Each row is a point on a tangle of strands that fork, close into loops and nearly touch. The rows are in no order.
Points whose rows are less than 21 apart are linked; no others are.
Rir: [ 13 -21 -10  -8  -7   8   0  20  23 -18  17  -5  -7]
tedor: [  9   5   2  -1 -11 -29 -25   5   4   7  -3   0  -5]
lepir: [-11   9  10 -14   9 -15   7  -1  -1   9 -12   3   4]
Ror: [  0  -6   5 -16 -21 -32 -18  -7   5 -18 -11   2   3]
Voge: [-15 -14   6 -10   6   5  22  -2  14 -12  -6  -7   1]
sez: [  1   7   7 -15  -7 -26 -13  -7   7   0 -12   7   6]
tigaz: [  5  -2  -2  19   9  14 -10   9 -18  24   7 -15   2]
Birut: [ 12   5   3   6 -10 -25 -28   9   2  15   3  -8  -9]
Pogem: [  1 -20  -9   0  -4  10   3  13  21 -16  12  -5  -6]
dimo: [ -9  -7  -8  13  -7  15 -10  -1 -11  -1  27  12 -17]
Sab: [ -7   2   4  -2   6 -18  -8  11  -2  15  -4   1  -6]
taku: [  0  -4  -9  12  -2  17  -9  -3 -28   9  18  10  -5]
dupi: [-10  -2   2  -3  14  -4  10   6 -14   9  -7   5   5]
Zikab: [ -4   2   8 -18 -11 -30 -15  -7   9  -9  -9   4   0]
Binub: [ -9  -5   1  -7   4  14  27 -14  -6 -19  -1   6   4]
bek: [-21  -3  14 -17   5 -12  13  -2  13  -5 -11  -3  -6]
biz: [ 13  21   2   1  -5 -14 -13  -5  11   7 -13   1  11]
vemi: [  6  15   4  11   3 -10 -14   8   3  23  -1 -10  -4]
vabuv: [  7   4   6 -14  -3  24  38 -25  -3 -25  -2  -2  -2]
zak: [  7  14   4 -15  -1  23  33 -23  -4 -26   6   2  -8]
mab: [ -7  -6 -11   8  -5  16   1   3   6 -15  20   9 -13]
kila: [  3  21   3  16   9   4  -1   7  -5  22  -7 -14   2]
Derug: [  6  -5  -5  17   5  18 -10   5 -24  20  11  -6   4]
nibog: [ -3  17   8 -11   6 -15   3   0  -1  13 -13   4   8]
Pelen: [  8  -5  -9  -5  -7  18   8   9  18 -17  21   3  -7]
pediz: [-14 -10   1  -5   7   8  23  -8  -4 -13  -3   5   4]
tosa: [ 14  13  -3  15  -7  -9 -17 -12  16  -1 -19  -6  17]
Zuvo: [ -6 -15   5 -11   1  11  24  -2  17 -15  -2  -8   3]
tuka: [-10 -19  -8  13  -2   9 -11   4  -7  -1  19   8 -13]
rebag: [-15 -14   0   4   9  -7  -1  12  -4   6   1   3  -7]
Tefiv: [  7  -8   3 -13 -19 -30 -21  -8   5 -13 -16   3  11]
sim: [ -9  -8  -7   4   5  11   9  -5 -16  -8   5  13   1]
poro: [ 11   0   6 -17  -8  26  38 -20   6 -18  -2  -4   1]
niv: [ -3  -4  -8   5   8  11   7  -2 -24   2   1  12   4]
Rezi: [  6   1  -9   9  10  14   5   2 -28   9  -1   5   8]
Reb: [ -3   3   0  -7   3  17  26 -18 -12 -24   5   9   0]
pevur: [-15 -21  -4  10   7  -3  -7  11  -5   5   7   2  -9]
kimu: [  2   6   5  -6  -6 -27 -20   5   4   7  -5   2  -6]
vebe: [  5  29   3  12   6  -1  -2   2   1  18 -11 -10   3]
raz: [-20  -9   9 -12   9  -6  16   0   8  -6  -7  -3  -3]
vetuv: [  2  15   1 -11   1  18  28 -20  -9 -27   9   6  -9]
Devu: [ 11  11   3  -7  -8 -20 -15  -6  10   4 -13   5  11]
bivok: [  8  -7   7 -17  -6  24  32 -13  13 -16   0  -5   4]
kef: [ 15   0   1  -6 -12 -19 -17 -10  11  -6 -23  -2  24]
pifif: [ -9 -21  -6   3   1   6   4  10  16 -15   8  -2  -7]
pabep: [  7  -6  -9  15   2  20 -11   1 -28  16  15   1   2]
gigon: [ 11  15   6  15  -3 -10 -23   5   6  21   3 -14  -5]
tidif: [ -8  -2  -9  11  -7  17  -5   1  -2  -8  26  10 -20]
leme: [ 13  22   0  11  -5  -9 -15  -9  14   5 -12  -5  10]
deg: [-15  -6   4  -2   9 -16  -3  10   1   8  -4   2  -7]
kidom: [-15   0   6 -11  12  -8  14   1  -7   5 -10   4   3]
Risu: [ 11  -9   2 -12 -15 -25 -19  -8   6 -12 -22  -2  19]
Gotiv: [ -7  -4  -2   2  13   4   9   5 -18   7  -4   7   7]
Rulu: [ -3  -7  -8   2  -4  17   7   3  13 -18  17   6  -8]
Mepu: [ 16   7  -2   5  -8 -13 -17 -11  16  -3 -23  -3  23]
Suri: [  2  11   3   1   3 -16 -15  12  -1  22  -4  -5  -4]
mafi: [-14 -19  -4   4   6   2   5   8   7 -10   6   2  -7]
debu: [ 14  -9  -8 -10  -9  14   1  16  22 -14  22   3  -8]
mil: [  4  25   5  -5   5 -10   0   0   3  15 -14   1   9]
Ner: [ -5  -5  -7  12  -4  16 -10  -3 -22   5  24  12 -11]
goba: [  6  27   3   3   6  -6  -1   2   2  17 -12  -3   6]
mis: [  3   1   2  14   9   2 -11  13 -10  27   3 -12  -1]
Dekep: [  0 -12   5 -14  -2  19  27  -7  16 -14  -3  -8   5]
kapal: [  4  11  -2  16  14  10   2   9 -16  19  -7 -11   5]
murep: [ 13  11   6  14  -7 -17 -29   9   4  19   6 -17  -9]
rarum: [  5   3  -6  10  13  12   4   7 -24  15  -4  -3   7]
kubu: [-13 -21  -7   9   2   5  -4   7   0  -4  12   5  -9]

How many points has the smallest loop of links through each point below? Write none if it is on no loop.
sez => 11
mafi => 12
kapal => 13

A tip is a point with one link. Name the tips that can be reached along the links from each point below, in the order of the rows.
Rezi => sim
Dekep => bek, pediz
pifif => kimu, mis

A piece is two or more points that can be reached from each other along the links. Count, over all rows, the pieces, the separate loops (a circle has one, a figure eight two, a Y none), the forks (points with three links) and the tips (points with one).
pieces => 4
loops => 3
forks => 3
tips => 5

Name the points in between on the shortest way along the links from the first point to the second, in order.
vetuv; bivok => zak > vabuv > poro
biz; Risu => leme > tosa > Mepu > kef
Suri; Birut => vemi > gigon > murep
raz; vabuv => Voge > Zuvo > Dekep > bivok > poro
Derug; mab => pabep > taku > Ner > dimo > tidif
